A landscape with many valleys, sampled at points; each row gives a point and its height.
From any point a ball rolls to the lowest of the 2 points nearest to it. It stops when none of these is lower. Distance is the straight distance between rows; heights are no part of it.
Z28: [136 103 142 133 144  81 103  78 141 133 134  78 132 150 149 160 143 129
  84  57 142 132 186 151 175 107 104 101 121 171 142 115 137 105 133  86
  97 140 123 162 129 158  96 109]  height 350
Z899: [ 97  89  94  95 145 171 203 135 196 171 114 131  95 123 104 126 138 144
 120  69  90 114  87 102 151 114 114 106 147 149 136 127 157 119 134 164
 113 100 120 188 160 145 163 143]  height 162
Z974: [125 165 153 153 136  72  70  88 137  98 170 108 143 127 129 161 174  88
 103 104 148 140 153  83 154 131 138 120 139 143 145 131 159 116  82  90
 142 175 141 136 145 138  90  63]  height 301
Z283: [147 132 103 106  99 140 111 109  98 105 115 146 102 134 167  65 110 167
 176 172 166 166 124 132  82 108 145 115 123 102  94 163 133 152 203 159
 144 175 102  73 141 100 152 123]  height 337
Z355: [106  73 154 109 127 149 189 184  84 135 125 110 154  71 122 107 109 154
  97 154 120 111 125 160 113 145 171 122  85  99 103 109 127 113 178  88
 156 107 130  63 152  86 170 198]  height 562
Z214: [117 150 137 186 161  63 173  69 136 139 126  89 187 150 151 122 176 103
 132  94 150 121 148  96 144 158 101 160 155 126 159 132 181 120  84  80
 174 140  90 128  87 111  77 141]  height 65
Z732: [136 175 125 112 128 164  90 121  87  75  92 130 154  77 140 131 113 108
 151 178 105 109 184 173  93 103 153  82 112  85 112 148 129 128 190 138
 133 109 119  54 102 116 140 150]  height 118
Z380: [145 142 128  82 114 171 106 188 116 128 193  92 147 121 136 155 133 131
 124 132 154 125 134 124 111 143  85 146 156 108 121 140 123 137 101 113
  94  65 142 104 152 129 118 104]  height 349
Z418: [119 109 163 134 106 215 144 131 147 165 118 134 163  52 181 101 153 142
 167 145  93 119 117 113 187 170 136 127 149 132 151 164 103 116 143 136
 133 148 158 149 168 109  98 140]  height 578
Z952: [158 171 113 191 131 100 113 111  75  91  84 126 162 115 128 106  75 118
 127 180 109 117 145 154  97 173 126 154 144 105 110  94 165 132 154 155
 140 164 113  72  44  82 128 135]  height 125
Z118: [123 144 126  98  86 225  94 168 149 124  97 177 119 142 167 154 124 161
 161 158  84 160 115  93 116  97 110 121 146 123 129 143 101 133  91 174
 134  66 134 144  94 181 159  47]  height 456
Z303: [175 177 115 135 145  52  90  91  95  79 113 149 144 151 142 119 149  98
 158 155 214 154 179 163  94 123 134 147  99 110  83 112 124 162 133 113
 121 129 112  80 109 122 115 117]  height 214
Z548: [136 133 135 165 112 177 175 105 159 148 124 158 140 195 159 132 171 166
 158 116 115 165 116 126 142 130 100 177 150 130 163 126 124 147  67 139
 167 120 116 123 110 174 127  71]  height 435
Z959: [ 54 164 153 135  99 159  66 186 129  99 133 116 160  40  97 149 153  81
 141 162 103  96 147 125 121 133 167  67 118 128 117 169 114 119 103 147
 138 109 182 139 128  99 139 138]  height 472
Z747: [112  72 116 111 109  85 119 136 123 109 124 134  92 174  98  83 101 127
  94 123 155 127 103 166 102  89 186 120  64 124 107 119  96 156 151 161
 138 123 148 132 162 148 173 182]  height 446
Z828: [152 120 108 149 144  87 142 152 168 168 138 105  77 131  78 144 118 124
  79 113 104 112 112 186 138 114 175  88  83 222 129 104 129 122 124 109
 118 157 146 174 169 145 149 112]  height 588
Z995: [131 133 154 155  90 175 118 100 149 105  89 161 151 186 155 150 146 136
 139 116  91 155 172 139 132 102  96 149 143 104 173 125 116 153  91 148
 143  98 113 114  92 185 127  63]  height 442
Z506: [130 100  98 121 115 132 125  92 132 117  56 134  75 147 111 142  97 150
 115  70  94 155 131 136 131  87 111 113 125 149 147 111 115 112 168 162
  94 133 116 195 100 182 137 135]  height 290
Z470: [144 153  98 125 131  91 137 143 117 163 138 109 120 138  99 179 111 122
  68  99 109 121 124 120 156 147 121 188 152 148 176  83 155  97  57 134
 104 126 122 188 121 145  90 125]  height 368
Z5: [164  96 124 179 103 119 105 111 107 112 102  66 154 144 155  82  81 174
 116 148 130 125 151 183  97 135 114 124 113 146 106 109 129 134 154 159
 132 152 124  93  91 108 152 112]  height 222
Z351: [117 172 145 121 103 151  64 158 150 128 142 130 123  78 113 174 142 100
 129 173  90 116 113 118 130 106 161  73 115 155 121 166 114 122 116 126
 140 152 170 137 155 131 148  71]  height 457
Z151: [ 84 113 113 117 157 134 171 152 142 119 119  72 165 122  98 110 116  90
 130 103 119 106 112 133 111 148 133 144 139 121 142 120 113 141 121 106
 117  58 128 163 125 136 152 205]  height 169
Z581: [113 138 139 176 141 118 138 137 140 121  92  64 194  84 125 136  99  71
 145 150 108 114 140 137  98 138  90 125 130 122  74 109 133 106 143 122
 132  89 148 129  50  89 117 128]  height 484
Z414: [ 98 153 124  77 113 203 159 182 161 131 105 159 112 148  99 145  96 135
 151 138  58 140  93 127 100 103 115  64 121 143 110 174 136 128 146 150
 134  82 131 146 111 154 179 105]  height 470
Z24: [156 127 124 199 115 124  89 125 105  79 108 127 159 174 117  84 112 170
 138 113 131 124 173 186 104 192  81 137 156 122 154  94 161 184 113 178
  99 124 124 101  66 122  92 115]  height 277
Z134: [177 182  96 124 132 141 111 134 112  91 162  73 102 169 104 146 149 168
 149 124 124 127 154 170 110 132 143  93 162 158 198 142 147 167 130  94
 137 139  97  73 164 199 169  85]  height 288
Z975: [122 178 110 167 138 141 130 138  77  88  74 123 169  52 124 116 102  94
 176 205 102 104 147 158 106 146 162 123 131  86 122 132 141 130 166 147
 150 136 122  63  75  97 132 175]  height 53
Z591: [175 130 140 133 104  99 111 113 136 145 100 203  99 165  89 154  91 113
  85 158  82 135 112 171 156 108 169 149  76 153 143 101 113 121 118 149
 131 180 148 134 137 151 114 105]  height 606
Z816: [118 103 165 154 123 122 142 143 106 105 110 158 152 146 106 108 134 115
 133 168 128 108 135 211 124 153 177 135  61 128 120  99  76 163 126 142
 145  86 170  83 147 143 140 175]  height 305
Z308: [160 182  98 133 149  77 113  61 122 117 112 136 114 168 196 157 159 119
 150 113 190 200 170 125 114  97 115 153 118 167 101 135 128 110 142  79
 102 179 102 139 105 133 115  61]  height 271
Z704: [122 127 127 128 143 167 179 139 161 119  75 148 127 163  85 139  73 115
 129 104  43 121 116 149 125 125  89  86 140 126 129 127 160 132 157 141
 128  91 128 121  63 146 157 128]  height 480
Z269: [158 136 117  92 128 135 106 161  80 109 204  63 132 139 145 145 154 149
 125 149 197 128 130 147 102 122 127 151 147 112 131 130  98 153 121  93
 113  99 127  69 179 150 132 130]  height 328
Z860: [121 101 177 105 100 204 118 173 133 159 177 119 155  56 157 138 160 134
 119 150 133 116 121 125 167 137 147 112 121 150 105 160  81 120 131 107
 111 133 186 127 193  98 126 111]  height 590
Z700: [141 121 119  64 102 186 105 168 131 148 133 144 108  87 157 128 109 170
 126 102 128 142 116  68 146 145  84 124 168 106 136 150 139 126 125 168
  88 116 130 181 146 122 102 126]  height 391
Z362: [ 97 149 116 154 143 156 180 164 145 111  89 138 151 154  85 116  76  76
 154 146  56 107  93 160 111 147 143 120 128 121 129 127 140 143 126 148
 151  96 140 113  68 145 163 157]  height 489
Z158: [136 160 140 129 109 136  97 109 148 146 125 144 108  74 151 169 138  97
 145 172 116 144  93  72 145  96 156 104 126 158 105 162  95 100 139 118
 138 195 159 155 150 116 128  67]  height 444
Z34: [126 129 106 157 146 139 173 114 164 156 120 110 115 120 110 129 130 151
 143 102  83 128 105 114 163 147 113 125 172 156 162 112 154 125 106 135
 138 132 123 159 122 140 136 117]  height 201
Z32: [138 162 131 148 114 151 115 132 135 126 109 184 115 137 114 116 112 147
 157 133  85 129 117 106 148 171 116 126 166 116 164 123 157 151 102 166
 136 142 132 142  95 134 119 107]  height 230
Z114: [147  99 107 172  93 105  98 100 104 106 123  71  93 167 125 114  66 202
  70 127 119 149 134 132  90 103 118  99 138 166 124 122 149 117 154 162
 153 183 115 117 106 117 194  80]  height 258
Z412: [ 92  98 192 100 121 145 136 145 110 123 149 214 128  89 108 122 160 129
 133 139 166  98 146 151 154 148 173  91  90  95  90 152 126 138 149  95
 137 114 163  61 165  67 135 161]  height 495
Z999: [126 159 104 119 122 137 114 178 137 100  81 143 147 116 109 110 106  92
 182 138 126 134 130 135  99 170  99 127 131 124 120 127 113 170  96 171
  79  77 155 194  92 143 111 164]  height 436
Z766: [116 108 129 131 135  54 113 105 112 127 162 120 128 191 112 114 138 131
  93  88 167 112 128 123 134 122 138 176 128 112 159 100 133 143  76 128
 140 122 111 139 126 146 106 157]  height 402
Z326: [109 141 159 117  93 211  95 142 137 112  95 201 119 153 146 167 117 141
 129 117  71 146 141  65 149 102 107 129 172  80 166 132 124 111  88 171
 139  80 108 132  72 177 140  58]  height 449
Z423: [122 156 129 139 161 132 108 121 141  93 111 127 137 119 121 109 143 101
 194 162 130 117 149 155  90 103 141  62 111 112  97 168 146 158 180 102
 156 119 101  59 102 118 170 113]  height 166
Z645: [ 88  77 143 136 137 145 148 141 143 174 208  61 148 108 159 121 150 145
 122 115 150 108  78  65 140 139 111 165 178 127 131 124 113 109  71 115
 146 104 146 144 161 102 112 128]  height 424
Z306: [ 75  85 124 113 149  50 119 103 118 118 149 104 132 152  93 101 106 111
  81  77 148  89 113  77 134 123 126 160 148  66 130  95 156 130 115 141
 140  87 112 140 102 106 132 202]  height 419
Z606: [144 111  70 133 156  68 151 130 132 160 126  42  91  96 119 140 100 141
  76 115 115 114 107 123 116  89 147 104 115 156 128 110 151  79 170  93
 131 174  68 141 131 121 167 143]  height 421
Z345: [179 158  94 122 128 103 112 111 125 116 152 125 109 188 163 129 150 156
 154 117 181 169 147 144 101 124 105 139 150 151 128 129 136 158 119 110
 109 141 112 107 131 146 125  68]  height 251
Z149: [150  80  96  87 154 118 183 158 119 146 163  99 101 122 143  77 114 170
 123 120 175 130 101 134 104 113 108 117 127 100  89 135 155 142 204 112
 124 125  66  77 161  95 145 166]  height 378
Z386: [131  99 140 113 133 107 167  54 105 160 118 110 165 135 185 124 147 126
  86 125 129 113 125  99 175 103 166 193 118 113 178 126  90  83 129 114
 168 173 103 121 153 139  94 177]  height 546
Z544: [ 95 118 179 106 117 166 126 168 146 123  95 172 162  88  91 132  84 112
 107 110  66 104 159 145 123 130  86  52  93 122  58 151 148  94 197 154
 107 100 143 133  70  65 112 148]  height 602
Z460: [103 142 149 164 143  76 102 116 174 126 144 109 136 112  87 178 139  84
  97  76 100 132 133  97 161 144 104 104 146 165 141  96 172 100  69 106
 131 130 161 194 104 129  95  73]  height 327
Z232: [113  86 169  81 121 133  99 157 122 117 177 186 107 128 106  99 145 153
 118 115 174 111 145 141 139 146 117  98 112  91  86 144 140 157 145 135
 108 110 153  91 158  77 123 145]  height 478
Z215: [122 109 100 181 100  94  95  91 115 120 117 176  87 181 124 106 114 184
  87 131 138 152 101  98 108 133 128 197 157 144 160  78 133 131  80 182
 127 188 125 162  96 102 140 103]  height 399
Z239: [161 120 145 127 124 151 147 165  96 110  94 159 166 112  96 107  95 121
 114 165  87  99 157 226 130 174 148 114  82 126 127 100 124 157 171 136
 113 105 149  77 121 120 122 182]  height 269
Z829: [ 81  92 132 156 106 120  56  95 132  90 158 150  79 178 115  66 147 169
 153  80 146 117 128  95 141 150 143 135 153 101 185 138 131 173  88 173
 144 154 128 148 149 152 148 140]  height 427
Z51: [164 185 110  95 152 132 130 158  95 110 188  91 134 159 113 151 176 121
 139 130 170 126 155 153 110 146 123 138 146 124 187 148 133 161 111  66
 115 119  83  82 187 179 120 139]  height 307
Z667: [113  85 165 129 103 102  91 101  91 105 114 112 136  91 117 106 119 127
  89 141 121  97 146 147 159 133 184 117  88 123 145 121 100 124 169 121
 147 154 150 114 172 114 147 194]  height 527
Z501: [123 111 163 126 121 106 129 105  85 153 158  80 172  77 165 147 139 119
  90 172 139 106 114  93 167 123 163 189 142 107 150 114  89  87 119 102
 167 151 130  94 156  99 104 158]  height 533
Z370: [152 122 161 178 145 122 102 150 127 134 173  94 132  73 131 113 178 133
 147 191 195 127 108 128 118 102 157  90  96 155  83 145 118 125 134  94
 145 176 145  74 173  88 128  77]  height 274
Z132: [ 99  97 159 143 154 169 163  99 171 160 123  86 163  51 180 129 170 102
 164 128 121 120 110  88 175 114 132 104 146 140 126 170  91 107 165  80
 135 151 132 154 166 106 126 137]  height 565
Z420: [144 119 140 115 131  97 120  88 136 142 170 128 105 187 149 157 179 142
  68  56 165 133 165 122 184 101 120 135 121 147 173 139 149 126  75 102
 119 155 118 152 158 184  92  88]  height 326
Z67: [117 156 143 146 164  92 105 116 123  86 112 135 151  93 135 117 164  88
 186 170 188 120 164 159  95 116 145 102 100  92  67 133 129 157 135 112
 151 101 143  69 104  98 137 125]  height 205
Z17: [130 149 142  37 100 190  79 216 109 137 182 136 130  74 133 159 122 139
 104 138 141 129 134  76 117 132  93 110 161  97 107 168 131 121 119 133
  79  88 139 128 158  96 113 115]  height 369
Z530: [ 97 117 159 156 123 160 140 104 137 131 138 174 137 132 157  83 153 135
 192 164 120 116 116 145 162 151 158 124 128 102 136 162 117 132 124 140
 172 138 141  71 138 106 117 134]  height 377
Z155: [ 77  74 120 118 137 135 152 123 136 158 174  29 136  98 156 113 137 143
 105 117 142 102  72  62 124  88 158 148 153 134 132 147  95 105 118 119
 161 121 130 145 174 117 169 153]  height 440
Z869: [145 128  89 163 128  82 162 104 113 177 130 124 104 173 114 154 108 167
  67 113 112 137  98 119 134 118 134 195 158 165 160  66 157  93  72 150
 142 157 114 150  94 131 122 104]  height 385
Z703: [134 115 101  68 150 134 156 149 178 137  91 132 107 122 111 115 107 108
 144  85 138 142 139 135 101 120  85  80 105 153  92 146 126 143 169 129
  59  90 123 202 136 134 122 165]  height 228
Z33: [132 117 141  96 106 134 117 141 116 159 160 145 102  87 139 146 117 115
  97 178 132 133  91 102 141  74 165 119 100 115  91 158 102  96 172 115
 153 176 137  99 181  96 149 118]  height 425
Z745: [ 84 126 161 145 117 114 131 141  78 109 111 169 149 110 127 126 127 113
 155 185 170 114 123 148 119 168 165 165 103  73 117 105  98 151  93 149
 150  77 176  87 129 112 105 174]  height 336
Z84: [131 124 116 168 151  74 146  96 129 162 141  66 174  96 177 137 146 110
 124 128 162 134 124  92 144 137 116 177 156 150 120 105 128  85 100  92
 131 153 119 152 114  92  72 113]  height 137
Z847: [141 109 125 101 146 109 126 151  80 117 179  76 131 116 137 109 137 162
 138 137 203 118 126 117 113 138 111 143 156  77 123 123 135 149 150  95
 123 107  97  62 154 101 129 164]  height 351
Z722: [142 172 104  84  95 150  87 130  86  85  94 130 104 112 135 118  78 164
 147 138 111 145 146 120  87  97 113  61 125  97 107 178 143 121 235 166
 127 167  85 100 118 120 138 125]  height 313
Z609: [100  59 171 132 132  86 131 133  77 123 145  85 127  87 139  97 126 162
  86 163 159 103 117 124 131 121 191 110  86 105 118 118 108 118 157 110
 180 151 130  80 167  82 174 183]  height 543
Z202: [ 76 111 123 120 142 153 167 122 172 125 109  72 143 132 128 146 100  90
 153  85 105 133  99  90  99 107  71 129 155 112 110 136 112 100 140 120
 129  55 130 176  79 145 150 146]  height 516
Z821: [126  98 134  93 111 133 124 138 127 120 128 121 138 148 146 126 101 122
 130 141 148 140 121 139 104  90 108 129 113  94  75 133 105 131 161 142
 126  87 144  95 116 120 147 125]  height 417
Z817: [117 132 104 107 177 130 187 160 178 142 102  96 149  96  92 143 125  60
 152  94 122 127 139 142 100 129 106  95 122 162 108 130 121 125 153  65
  73  62 110 185 121 133 145 176]  height 182
Z938: [139 123  99  83 164  69 150 124 112 154 167 116 107 167 121 128 135 125
  93 101 180 115 114 136 128 111 153 175 112 127 134 109 123 125 115  99
 115 122  89 124 163 143 119 168]  height 387
Z550: [147 151 139 208 108 152  78  89 134  86  56 155 163 139 139 110 129 158
 150 133  86 138 186 170 117 163  95 106 153 154 144 106 147 167 118 176
 112 138 148 134  48 126 116  75]  height 297
Z163: [131  70 137 121 138  87 109  88 165 150 149  79 121 141 160 151 123 140
  83  55 163 126 142 112 149  98  67 109 140 149  87 110 138  93 140 106
  96 124 134 156 118 110 104  99]  height 375
Z153: [164 130 131  90 163 148 191 157 169 195 195 194  99 140 143 139 176 125
 145 138 165 135  88 118 149 133 114 143 114 144 101 137 117 139 115  87
 114 137 112 120 190 117  93 102]  height 559
Z858: [129 147  98 104 163  92 156 127  84 189 166  85 119 154 164 149 178 126
  98  92 183 121 136 132 141 124 151 201 113 152 170 133 142 119  61  98
  93 142 104 173 171 180  67 157]  height 363
Z8: [137 175 142  94 147 146 135 122 131  87 100 224 141 169 121  95 139 105
 191 160 113 123 161 164 124 133 138 107 106  85 143 171 138 183 150 131
 131  90 100  53 124 148 129 153]  height 529
Z37: [149  88  96 104 140 124 158 111 129 155 145  89  98 121 149  99 121 163
 108 126 134 122  97 126 136 105 153 122 135 128 144 139 129 117 188 106
 140 173  82 105 178 117 155 144]  height 401
Z353: [ 83 133 119  75  80 193  94 184 100 113 120 151 120  77 149  95 106 151
 152 123 115 134 127  70 135 156 114 120 159  64 149 170 137 121 138 188
 111 106 137 167 136 115 110 168]  height 408
Z263: [146 116 147 151 117 207 170 138 131 162 133 201 130 162 142  84 145 170
 193 166  96 130 110 171 157 189 127 135 121 123 162 134 115 154 123 159
 144 133 124 100 152 143  85 139]  height 394
Z744: [173 112 143 125 107 163 160 142 141 182 130 239 117 159 157 121 139 150
 142 162 119 151  92 137 159 145 121 185  97 125 133 108  99 140  90 165
 123 154 134 140 162 138  68 102]  height 412
Z208: [ 93 157  90 176 159  71 155  65 152 145 110 103 129 121 141 153 144  90
 142 111 120 149 105  66 131 119 130 163 161 158 125 110 134  87  98  99
 153 153 115 186  88 116 134 112]  height 188
Z719: [161 131  96  68 173 150 211 154 178 190 144 221  73 156 122 123 151 124
 157 116 136 138  84 123 142 131 125 148 107 144 120 129 133 142 107 130
  91 111 106 161 190 143 106 132]  height 550
Z219: [168 177 113 170 143  96 137 170 119 120  93  90 184  86  88 159  83  71
 109 159  96 111 147 172 113 175 100 133 129 143 117  85 149 119 125 118
 100 113 140 134  66 107  86 137]  height 467
Z560: [122  97  82 101 132 113 149 114 173 151  84 149  72 145 143 117 117 123
 145  83 147 163 108 129 111  81 120 106  95 163  87 132 106 131 160 163
  83 130 131 215 142 152 130 135]  height 261
Z611: [154 143 117 117 156  91 136 152 169 150 169 106 108 144  92 178 145 106
  90 109 131 135 119 154 139 108 128 101 118 196 120 106 151 116 105  68
 111 129 137 140 148 145 135  73]  height 579
Z835: [131 169  91 149 137  96 144  54 108 151 100 138 104 182 183 179 155 115
 117 126 153 197 127 107 115  76 155 204 112 173 131 114  97  85  95 104
 134 176 113 179 105 165 140  77]  height 246
Z456: [156 154  68  74 173 118 214 151 154 165 147 196  77 191 109 132 127 109
 161 129 166 143  87 111 105 130 115 191 130 111 125 124 144 138  87 123
 105  98  82 143 151 155 107 144]  height 544
Z467: [138 141 113 143  67 127  58  92  88  80  86 107 100 123 132 124  61 180
 105 123 101 153 152 125  83  93 120  82 123 132 116 146 130 109 218 189
 139 199 114 128 113 136 153 110]  height 289
Z593: [ 92 186 112 156 155  96 152  59 155 119 119 140 117 148 135 178 191  86
 148  85 128 184 132  53 145 109 117 149 158 153 142 123 151  96  70  87
 162 146 121 187  95 158 142  69]  height 210
Z540: [133 147 128 171 114 144 109 150  94 113 142 134 145 156 104 111 108 144
 153 153 108 105 133 158 109 185 117 146 147 111 155 111 150 159  96 163
 131 120 139  90 104 132 112 126]  height 254
Z10: [ 66  57 140 108 133  90 127 132 145 126 154 124 115 167  83  96  97 122
  78  97 123  94  91 120 126  99 147 128 107  98 107 123 141 133 133 142
 153  96 138 129 128 114 171 185]  height 433
Z567: [113 159 141 138 103 105  88 162  83 109 129 145 134  85 109 158 124  82
 129 211 153 116 112 143 101 134 183 158  96 107 104 106  92 137  88 153
 146 106 184 100 142 117 131 139]  height 362
Z795: [ 93 110  95 171 132  83 101  93 122  94 153 101  93 174 120  59 123 174
 155  93 173 126 114  97  91 157 118 136 175 131 144 135 157 166 103 155
 138 152 120 145 118 116 160 137]  height 418
Z169: [169 132 124 110 117  78  90  96 116 126 111 148 104 158 100 154  91 106
  67 124 107 119 157 166 155 105 155 132  84 132 150 106 124 111 158 113
 116 169 118 129 137 149 125 153]  height 613
Z234: [113  97  91  93 156 172 207 153 177 144 104 129 126 163 107 115 132 127
 144  77 104 118 113 143 132 137 129 154 132 141 170 116 121 138  99 135
 102  66 118 188 150 186 147 171]  height 122
Z964: [ 99 107 104 196 115 125 117  97 119  97 123 157 100 174 126  77 115 199
 123 108 130 151 108  94  96 170  88 156 195 125 157 102 166 158 102 191
 129 163 119 147  76  82 154 108]  height 409
Z729: [108 122 154  85 100 119  71 169 138 112 167 168  89 142  83 108 106 158
  91  97 132 108 139 134 125 114 106  55 119 109  92 167 171 151 160 158
 120 130 137 117 144  92 142 118]  height 462
Z318: [153 111 137 140 160 137 153 155 169 181 219 132 100 148 121 145 176 143
 133 141 148 119  87 132 147 138 119 112 128 182 120 123 140 131  92  93
 140 151 135 125 189 132 103  76]  height 568
Z698: [111 169 124 162 152 118 112 102 141  99  99  74 148  87 131 165 118  79
 174 107 118 137 138  88  66 111  67 101 148 123  86 129 143  91 181  99
 127 105 117 138  46 116 134  99]  height 498
Z753: [159 132 113 131 100 111 108 129 163 158 112 161  62 134  87 167 124 139
  92 123  92 148 119 153 165  99 154  97  99 207 129  98 122 117  97 163
 111 167 168 203 138 166 138  84]  height 598
Z483: [133 153 129 159 119 103  58 120 129  99 147  83 151 104 135 127 145 120
 142 120 150 131 147  96 116 151 101 121 169 127 116 130 157 129 110 127
 123 143 145 135 112  97 110  80]  height 276
Z912: [111  84 174 131 144 150 157 134 148 123  96 129 160  84  98 103  98 111
 110 105  63  96 168 163 137 143 104  63  99 120  94 143 154 108 216 102
 125 123 117 111  96  85 146 180]  height 591
Z240: [160 178 109 140 145 148 172 198 140 145  98 140 157 100  90 141  91  91
 147 159  84 123 118 161 121 195  94 141 136 152 137 100 134 141  95 150
  89  89 149 166  91 129  78 147]  height 450
Z969: [ 92 145 163 106  98 166  77 160  84  98 117 121 159  28  98 143 137 103
 120 135 124  96 174 123 138 145 162  86 128 100 136 162 110 122 152 125
 102 120 161 126 154  99 132 170]  height 487
Z843: [177 103 165 161 153  71 107 117 117 131 159  91 140 106 148 115 163 135
 106 160 184 112 149 165 149 124 159 107  79 165 103 119 105 131 133  86
 136 180 139  89 165 107 117 116]  height 219
Z787: [ 93 107 171 136 118 167 108 123 100 113 108  68 185  16 140 142 140 111
 125 142 116 106 163 116 148 132 135 101 140  83 118 148 107  87 191  98
 130 116 135 104 128  79 130 176]  height 505
Z478: [112  78 120 103 107 105 116 104 118  98  93 145 124 168 132 100 111 110
 132 131 151 143 115 137 120  88 160 164  94  94 121 120  74 138 152 143
 130 110 138 129 133 153 135 177]  height 432
Z621: [118  97  63 152 161  78 184 101 132 173 124  50  95 136 128 128  90 170
  83  98 112 124  86  91 110 110 133 142 162 173 129  82 164  79 119 142
 145 142  89 153  93 112 170 117]  height 403
Z893: [186 140  97 169 127  76 126 115 110 122  95 113 124 131 131 107  69 143
 105 148 123 142 131 153  96 150 102 129 132 139  92  93 165 125 165 138
 123 175 104 114  64  85 133 117]  height 176
Z922: [108 135 138 139 102 168 106 182  99 151 180 149 115 123  99 145 124 115
 144 193 112 109  79 128 122 162 167 167 120 120 139 116  89 119  63 163
 150 119 177 129 157 144 124 138]  height 386
Z607: [131 178 167  95 134 151 105 116 139  98 115 201 151 135 107 144 147  76
 146 142 100 107 177 149 142 126 151 108  98 108 155 167 116 148 127 107
 123 109 128  88 152 151 137 138]  height 522
Z845: [100 113 114 129 142 132 153 167 103 163 186  98 129 144 111 122 132 124
 138 154 146 112  69 104 102 163 130 191 148 111 136  97  97 123  63 138
 141  87 139 153 151 139 107 163]  height 405
Z244: [169 183 119  71 159 121 165 143 152 125 118 231 108 176 114 130 123  94
 172 152 130 145 118 114 115 128 113 128 117 103 120 159 140 157 123 113
 112 109  94  99 125 138 117 124]  height 536
Z846: [127  97 144 105 130 123 118 112 168 135 149 108 133 140 168 130 149 112
 136 106 169 141 126 115 140  98 109 114 126 136  91 147  98 131 140 109
 110 113 153 140 144 133 129 108]  height 400
Z761: [145 119 117 137 118 140 169 108 117 145 115 192 108 153 175  71 127 135
 189 190 143 155  80 141 115 126 162 157 112 108 102 147 106 135 168 141
 162 154 122  67 146 102 133 124]  height 358
Z635: [147 124 148  61  90 150  90 162 123 136 149 159  98 104  94 138  96 142
  74 144 111 120 133 143 134 103 144  76  91 134 102 164 129 127 189 137
 114 169 135 124 181 105 149 127]  height 445
Z831: [198 124 154 134 107 120  97 118  99 122 106 166 143 124 134 115 117 149
 108 173 131 116 175 209 146 142 131 131  83 116 107 108 129 142 174 146
 118 155 134  57 131 103  98 130]  height 220
Z561: [124 140 194 124 139 131 135 131 135 131 148 187 165 100  99 147 178  92
 118 146 122  99 160 156 161 134 163 117  83 122 122 140 117 144 127  70
 150 126 139  65 171 102 131 141]  height 510
Z968: [130 181 138 166 129 124  83 115 145  89 131 140 135 116 117 107 155 150
 171  97 121 134 159  88 146 194  96  94 188 124 159 119 194 151  96 138
 126 138 132 156  92 116 101  74]  height 252
Z605: [106 127 109 142 154 149 187 156 130  92  86 174 128 194  61  92  84  95
 156 114  83 107  87 147 112 152 144 159 135  97 165 110 149 171 108 158
 137  98 115 126  83 164 139 193]  height 497
Z291: [114 147 124 145 127 131 140  52 146 121 103 148 107 180 149 191 158 110
 133  97 117 192 125  74 120  57 111 164 138 157 123 115  86  82  94 117
 158 134 138 167  86 181 159  50]  height 227
Z592: [202 133 144 138 160  81 137 114 120 117 115 111 155 122 155 117 162 122
 136 157 176 129 178 200 132 130 132 117  78 136  93 112 116 135 165  82
 127 158 103  64 137 117 107 126]  height 155
Z637: [115 166 110  59 111 200 109 161 147 111  99 185  75 150 123 154 112 142
 174 147  92 152  88  64 113  82 142  88 129 121 126 181 111 128 113 156
 142  96 125 165 127 188 188  95]  height 463
Z246: [126 112 188 140  92 142  65 136  89 117 135 126 155  54 116 118 139 139
  95 144 119  89 170 163 180 175 157 116 115 121 147 122 117 131 142 141
 108 156 177 118 167  90 103 174]  height 509
Z419: [152 126 122 178  99 121 102  83 136 105  61 126 114 151 114 131 112 158
 122  90  88 154 169 163 139 127  98  90 141 170 154 100 127 139 151 158
 102 144 131 170  72 160 131 105]  height 310
Z447: [101 142 124 133 120 144 148  94 145 124 111  78 112 110 150 178 108 115
 151  73 110 155 102  58  84  87  48 124 174 126  96 131 126  70 164 120
 133  88 126 172  59 138 145  97]  height 508
Z389: [109  57 158 100 118 174 177 143 138 159 125 109 157 103 126 123  91 122
  81 114  73 115 124 149 115 108 124 112  88 118  86 127 116  79 208  97
 145  96 125 100 138 102 172 169]  height 577
Z57: [ 81 126 109 109  92 158 110 185 119  99  92 157 140 109 123  87  86 109
 170 137 127 147 114  89  97 156  99 152 147  69 115 139 120 151 101 205
  99  69 143 172  75 120 109 170]  height 423
Z782: [114 169 130 142 148  97 132 123 158 149 140 127 139  94 105 175 166  86
  89  85 112 116 144  90 187 161 116 142 138 154 186 118 172 105  41 101
 128 141 138 205 146 152  69 122]  height 347
Z247: [107 104 136 122 150 142 170  57 151 157 120 113 141 104 180 132 163 116
 133 100 124 119 120  83 191 108 150 144 138 132 172 152  92 102 145  98
 143 166 110 158 176 147 112 156]  height 555
Z906: [137 104 125 154 115 142 160 116 145 170 146 170 113 191 173 113 174 154
 147 118 165 158 101 117 141 128 126 200 123 142 141 116  94 152  55 146
 141 143 123 162 151 171  99  96]  height 426
Z144: [115 118 154 138 124 158 112 119 101 115 146  46 191  52 164 136 159 132
 127 147 134 108 149 104 166 137 134 137 173  97 163 150 106 108 143  94
 135 126 124  90 151 105 112 149]  height 519
Z230: [165 155  81 144 124 102 104 136 104 102 168  67  94 204 107 139 121 178
 114 107 145 143 136 165  90 135 131 135 157 168 171 110 145 154  95 114
 125 130 114 108 128 183 155  92]  height 273
Z50: [148 132 109 113 127 133 146 109  94 162 160  86 119 177 197 145 185 170
  94  71 175 140 165 117 159 120 118 182 149 136 197 147 149 128  67 104
 108 144 102 156 155 199  76 120]  height 343

For each start below, name the point where the ball stops.
Z153 -> Z33
Z389 -> Z33
Z418 -> Z33
Z605 -> Z975
Z922 -> Z592
Z308 -> Z214
Z169 -> Z33
Z10 -> Z420
Z548 -> Z975
Z362 -> Z975
Z747 -> Z420
Z722 -> Z975

Call two points neighbours if one is among the 2 nearest of the other. Go from one point of each pair to the other, from neighbour to neighbour, staying as low as possible. Name the highest point that can't be avoided.
Z32 / Z975 -> Z155
Z345 / Z32 -> Z606
Z975 / Z592 -> Z303
Z345 / Z214 -> Z308
